Points on a hilly landscape, in no order, each with its height.
A ball rolls from a point to whichever of its 2 nearest points has the largest drop for the distance, and stops where none of them is lower. Distance is the straight distance between rows; heights are no part of it.
fuz: [  2  20 -12  -5  27  11   6 -13  19   1   8  22   4  21 -10  -2 -24 -27
  -3  16]  (h 5.99)
zufa: [ -6 -15  -3  -1  -2 -11  11   2  -2 -18  -9  15  23  -7 -11 -23   3   9
   1  -2]  (h 3.67)
nurep: [-12   0 -25 -15 -12  15  19  -1 -43  -6 -23  16  10  -1   8  -3   5   9
  28 -12]  (h 0.95)
tas: [ 12  22 -38  -7 -25  26  34  11 -10 -12 -20  -8   1  -9  32   7  17   7
   3 -17]  (h 8.37)
Guz: [ -8   5   5  31  10   6  12   5   5 -15  22   3  -5  13 -28 -34  10  -6
  -4  -1]  (h 2.58)
gam: [ 11  -5   3  -4 -18   3  -6   6 -53 -20  -6  -2 -12 -10   4   5  22  25
  16  -3]  (h 1.23)
Tup: [  4 -20  29  -6  -4 -20 -28  -7 -39   5  -4   5 -12  -9   9   2   0  16
  14   0]  (h 1.20)
potu: [ 27 -18  19  -6 -12 -17 -24   1 -21  -7  -9 -10  -5 -21  12  17  -3  21
  -4   3]  (h 2.67)
Fozo: [  2 -12  18 -28  -6 -24 -19  -1  24  20   4  20  10   3  -7  -9  -4   0
   8 -10]  (h 2.81)
Sus: [-43  -7  12 -18  -5 -29 -10 -24  10   3   6  11  19  13 -14  -8  -6 -16
   2 -20]  (h 2.78)
Tevuv: [  7   6 -20   3 -33  14  25  10 -21 -12  -8   9   9  -1  22   1  25  17
  10  -6]  (h 8.59)
finur: [-14  22  17   4  13   6 -29 -10  22  34  26  16  -9  34 -18  -9 -12 -39
  -5  -2]  (h 3.54)
nekez: [-19  11  -7  -2  18 -12   5 -19   9  -4  14  28  23  23 -18 -10 -12 -20
  -8 -10]  (h 2.72)
Rosaf: [  8  18  -4   5  21   0   3 -12  34  11  12   7   0  12  10  18 -19 -24
 -14  19]  (h 5.62)
bep: [ -9 -13 -14 -22   1   5  14 -11 -21  -3 -19   4   5  -2  22  17 -16   8
  15  19]  (h 2.79)
Zit: [ 12  27  43   9  12  21 -15  -5  12  34  23  12 -29  39   1  -4 -17 -45
   2   8]  (h 4.41)
Sasa: [-29 -11  -7  -8  -3   2  -9 -20  -8   8   8   4   8  15   2  23  -3   1
  12   6]  (h 3.44)
sir: [ -3 -23  23 -11  -7 -25 -36  10  14   3  -4  -2   4  -5 -30 -13   6   3
  -5  -5]  (h 2.94)
zolan: [-23 -19  25  -5 -14 -15 -49  17  -1  40   1  -3   2  -1   4  -4   6   3
  -6  -8]  (h 7.54)
Moga: [ 15  -8 -12 -19  -6  -3   4  -1  -3 -18 -19 -22  -6 -24  12  17  -8  19
 -12   5]  (h 4.95)
Lotul: [ -1  13 -14  23   1  19  29  -1  13 -17   2  -6   0   4  -9 -15  -4  -7
  -5  18]  (h 4.71)
salil: [-35 -25  23   2 -13 -24 -17 -12 -24   5   1   2  14   3  -1  -8  15   3
   6  -8]  (h 4.32)
vam: [-26   9   9  -4   2 -19 -17 -23  25  15  10  23  23  26 -17  -6 -11 -32
  -3  -8]  (h 2.27)
Mipo: [ -1  -4  -4   0   6  -9   5  -3  12  -4  15  20  16   4 -13 -22 -10  -1
 -10  -2]  (h 3.16)
kifa: [-13   3  17  20  19 -13 -12  -6  17  15  21   6   3  13 -25 -29  -9 -17
  -1 -12]  (h 1.27)
kulu: [ -8 -12  10  26  -6  -7  -9   7   3  -9   4 -11  13  -6 -29 -18  14   8
  -5  -7]  (h 4.81)
Fifu: [ -4   4  12 -19  10  -5   0   0  42  23   3  22   1  24  -3   9  -5 -26
   6  19]  (h 7.64)
poni: [-28  -2  22   7   3 -22 -25  -2  27  33  11  13  16  10 -12 -17  -3 -23
  -1 -14]  (h 1.74)
vad: [-23  16 -30   1   4  13  24  -4  -2 -10   7  15  13  16 -23 -10  13  -2
   9 -16]  (h 2.26)
zil: [  6  16  22  -2  32   9  11 -14  -7  -4  20  15 -10  30 -10 -28 -26 -33
   7   6]  (h 1.96)
Degud: [ 12  -6  28 -16   3 -12 -21  12  32  13   4   9  -9  -1 -22 -16   0  -4
   0   0]  (h 2.31)
zek: [  8  27  19   4  23  13 -15 -15  18  17  26  22 -14  42  -9   4 -16 -43
  -8  13]  (h 3.96)
galig: [ 16 -10  -1   1   9  -3  -3  16  14 -15  -8 -21  -4 -19 -10  12   0  12
  -7  11]  (h 4.42)
keru: [ 31   2   0  16 -35   0  -9  10 -35 -27 -20 -25  -7 -22   9  21  19  18
  -5  -8]  (h 5.25)
fipi: [ 22  -4  22 -10 -17  -5 -29  10  38  16  -3 -15 -14 -12   4   8  -7   3
 -16   8]  (h 5.98)
fev: [ 26   4  -8  13 -19   1  12  15  -5 -23  -8 -22   0 -20  13  10  22  21
 -17  -8]  (h 6.18)
pavat: [ 14  -2 -16   6  -1   0  12  23 -13 -21 -19  -5  11 -15 -13   1  25  16
  17 -15]  (h 2.24)
vozig: [  4 -18   2 -29  -8   1  -3  -7 -37 -12 -25   3 -12 -13  12   4 -14  18
  18  14]  (h 3.75)
Zap: [  1  -4   0 -14  34  -3  18  11  11 -13  -2  11  -6  -2 -22 -32  -6  -9
  -3   8]  (h 2.68)
teru: [ 18  11 -29   8   5  19  19  23   6 -18 -19 -14  -1 -18 -15  -6   7  13
   9  -8]  (h 1.41)
feki: [ -1  -4  20   9   5 -13 -21  16  32  38  12   3   1   0   8   3   2  -8
 -11   4]  (h 0.76)
memal: [  0 -14  16 -18  -7 -19 -19  -9   3  28   6  17   8   4  18  15  -9   3
  11  -1]  (h 3.50)
levu: [  2  14 -43 -10 -15  33  34  26  -9   0 -34   6  12 -17  15  -8  19  -5
  10 -11]  (h 8.57)
Zufi: [ 18  15 -18  24  -5  12  19  12  12 -19  10 -21 -10 -10   1  -4  15  13
 -19  -5]  (h 6.67)
vepa: [ 19   1 -27 -19 -20  21  14  26 -31 -18 -39  -6  -1 -23  12   4  17  15
   9 -13]  (h 3.12)
kug: [ -2   4 -14  17 -14   5  -3  -9  12   5  15 -23  -5  -5  12  20  -4  13
 -19   0]  (h 3.08)
Kaziv: [  4   9 -25  -9  28   7  20  -3  14   2   1  12   6   1   2   6 -19  -4
  -1   4]  (h 6.40)
bida: [ -8  -2  10  24  18  -7  -5   6  23  16  17 -14  -1   2  -3   3  -2  -4
  -2   5]  (h 1.86)
keva: [  1   1  -7  11 -16   2   6 -12 -27  -4  -3 -20  -7 -11  31  25   7  24
  10  -4]  (h 1.03)
niron: [ -1   8 -24 -13   3   9  27 -15   1  -6  -2 -10  -1  -5  29  24  -8   9
 -14   0]  (h 7.80)
kur: [ 16  11   6  14 -24   7  -3 -16 -46 -16 -13 -21 -29 -16  31  14  10  19
   6   2]  (h 2.21)
nikob: [  8  -4 -31 -19 -10  21  10   5 -18 -16 -14  -3   2 -20   5   3  -3  23
   0  -5]  (h 3.99)
Mab: [-26  -6 -23 -11  -2   3  12 -10 -12  -6   4   8  13   9  -9   6   3   8
  12  -9]  (h 2.71)
Sel: [  6  10  34  -1   7  -4 -24  17  42  43   4   7 -14   7 -12 -15   1 -21
   5  -2]  (h 1.75)
mogi: [-12  -6  -9  24 -20   3   0  -8 -11   2  10  -9   9  -3  18  17   8  16
  -1  -2]  (h 2.17)
tevu: [ 18  15  19   8  19   4   8  -5  27  11  14   2 -14  14   4  -8 -25 -27
  -4  20]  (h 5.26)
Rina: [ 15  -7  -2 -19  -6  10   6  -3 -45 -25 -34 -15 -23 -18  28  13  -4  16
   5  10]  (h 4.58)
vegi: [ 13  -5   8  -7  -9 -16 -11 -11   5   3  -3 -33 -19 -16  29  25   0  19
 -23  -8]  (h 7.55)
zabib: [-18  -2  -5   0  -6   0 -14 -18  16  23  14   4   6  15  13  35 -13 -12
  -6  15]  (h 4.37)
sipoz: [  4  14   3  19  22   8  23  -8  -4 -11  22  15  -1  22 -16 -31 -10 -21
  -2   4]  (h 2.28)
Vom: [ 17 -16   2   0   0 -12  -2  24 -11 -25 -16 -10   7 -21 -16  10  18  15
  -5  -3]  (h 3.33)
Tubag: [ 12   2   6 -29  17   3   7   6  35  11   1  14 -10   8  -8 -12 -17 -13
   4  15]  (h 7.33)
natuf: [ -3 -20   8 -13  -8 -15 -20   0 -40 -12  -2   1  -1  -4 -10  -2  15  23
  14 -18]  (h 2.25)
vesab: [  8   1 -22  -4  26  17  20  18   6 -14 -13   0   0 -14 -21 -24  -8   2
   3   1]  (h 2.07)
Luveb: [  5  20 -38  -4  -3  26  40   4   4 -16 -12  -7  -7  -6  17   8   8   6
 -18  -6]  (h 8.17)
Loni: [ -1  -9  -8 -26  19  -7   4   2  22  10  -2  10   4   0   0   7 -13   2
  11   6]  (h 6.90)
rir: [  0  15  29  -4  28 -11  -1 -10  18  14  19  16  -8  24 -19 -30 -15 -31
   9  -9]  (h 1.61)
fada: [ 14   2   9   3   6   0 -14   7  32  -1   6 -30 -23 -12  -4   4  -7   3
 -17   9]  (h 5.27)
fal: [-23 -15   5   8 -17 -14  -5  -3 -12  -9   0   1  22  -2 -14 -17  20  12
   6 -17]  (h 4.28)
Tuk: [-23 -21  14  -5  -9 -11   3 -16 -38  -5  -8   8   7   5   8  -4   8   7
  22   8]  (h 4.92)
gazev: [ 24   9 -10 -12 -30  13   2  20 -54 -29 -32 -10 -20 -12   6   9  26  12
  18  -4]  (h 2.23)
Vufi: [  7  -9   8 -17  -8  -7  -7  -7  25  13   2 -18  -6 -12  23  20  -8   5
 -13  11]  (h 6.72)
Mem: [  5   6  -9  -9   8  -1  15 -11  28  -3  -7 -22  -7  -7  18  17 -15   2
 -13  14]  (h 7.31)
ker: [  2 -21  24   1 -15 -14 -36  11   2  26   0  -8  -5 -12  18   9   2   6
  -8   3]  (h 6.68)
Fiz: [-11  23  -1  28  26  10   2 -14   2  -3  29  16   2  34 -21  -1  -2 -28
 -10   3]  (h 2.63)
Boru: [ 10   5  10  21   9   4  14  -2  20  -9   5  -6  -6   3  -6 -18 -22 -13
  -7  25]  (h 4.97)
vadul: [ -1 -19  11  20 -10 -10 -32  12  -3   6   3 -15   9 -14  -6   3   4  13
 -14  -4]  (h 5.63)
palo: [-19   7 -37 -13  -3  17  29   7 -19  -8 -19  19  26   1  -7 -11  16   0
  19 -24]  (h 1.73)
vil: [ 13 -15   2  -6  -8 -11  -5  -8  -8   0   3   7  10 -11  16  10 -11  16
   5   2]  (h 3.90)
gimaz: [-20  14   1  19  18   5 -17 -10  18  27  27  12   6  26 -10   8  -5 -26
 -16   4]  (h 3.09)
Zir: [ -2   1 -19 -10  -9  17  18  -8 -39  -6 -13  -3  -8  -4  25  17   3  15
  26   1]  (h 1.81)
nase: [-32 -19  11  13   3 -14 -15   0   0  23  15  -1  10   5  -1   3  13   3
  -2  -9]  (h 3.47)
Bolok: [ -2  -5 -12   8  -9   4  26   7   2 -19  -4   1  15  -7   6  -4   6   8
  -7  11]  (h 4.27)
Dup: [ 16  -3  18  16 -20  -5 -24  -2 -51 -17 -14 -30 -29 -22  12  26  15  19
  -1   0]  (h 3.69)
rato: [ -2  14 -31  12   9  27  43  11   4 -12 -14  10  11   0  -3 -11   2 -12
   0   8]  (h 4.98)
depa: [-14  -4  -8  23   8  -7   6  -4   9  10  14  -3  17   0  -1  13   6   6
   2  -6]  (h 2.61)
das: [ 14   3  11  31  16   8  -7  12   5  -6  24 -16 -21  -2 -23 -24   2  -2
 -14   2]  (h 3.00)

Call two points neighbours if one is among the 2 nearest of the other. Go from one point of each pair to the other, from neighbour to neighbour, staying as low as possible. Name the highest point that can't be avoided.
teru / kifa | Mipo
Degud / Tup | vil
gam / Tup | natuf

Where does a ball stop that starts at each point below?
Tubag | Lotul
Zit | kifa
zek | kifa
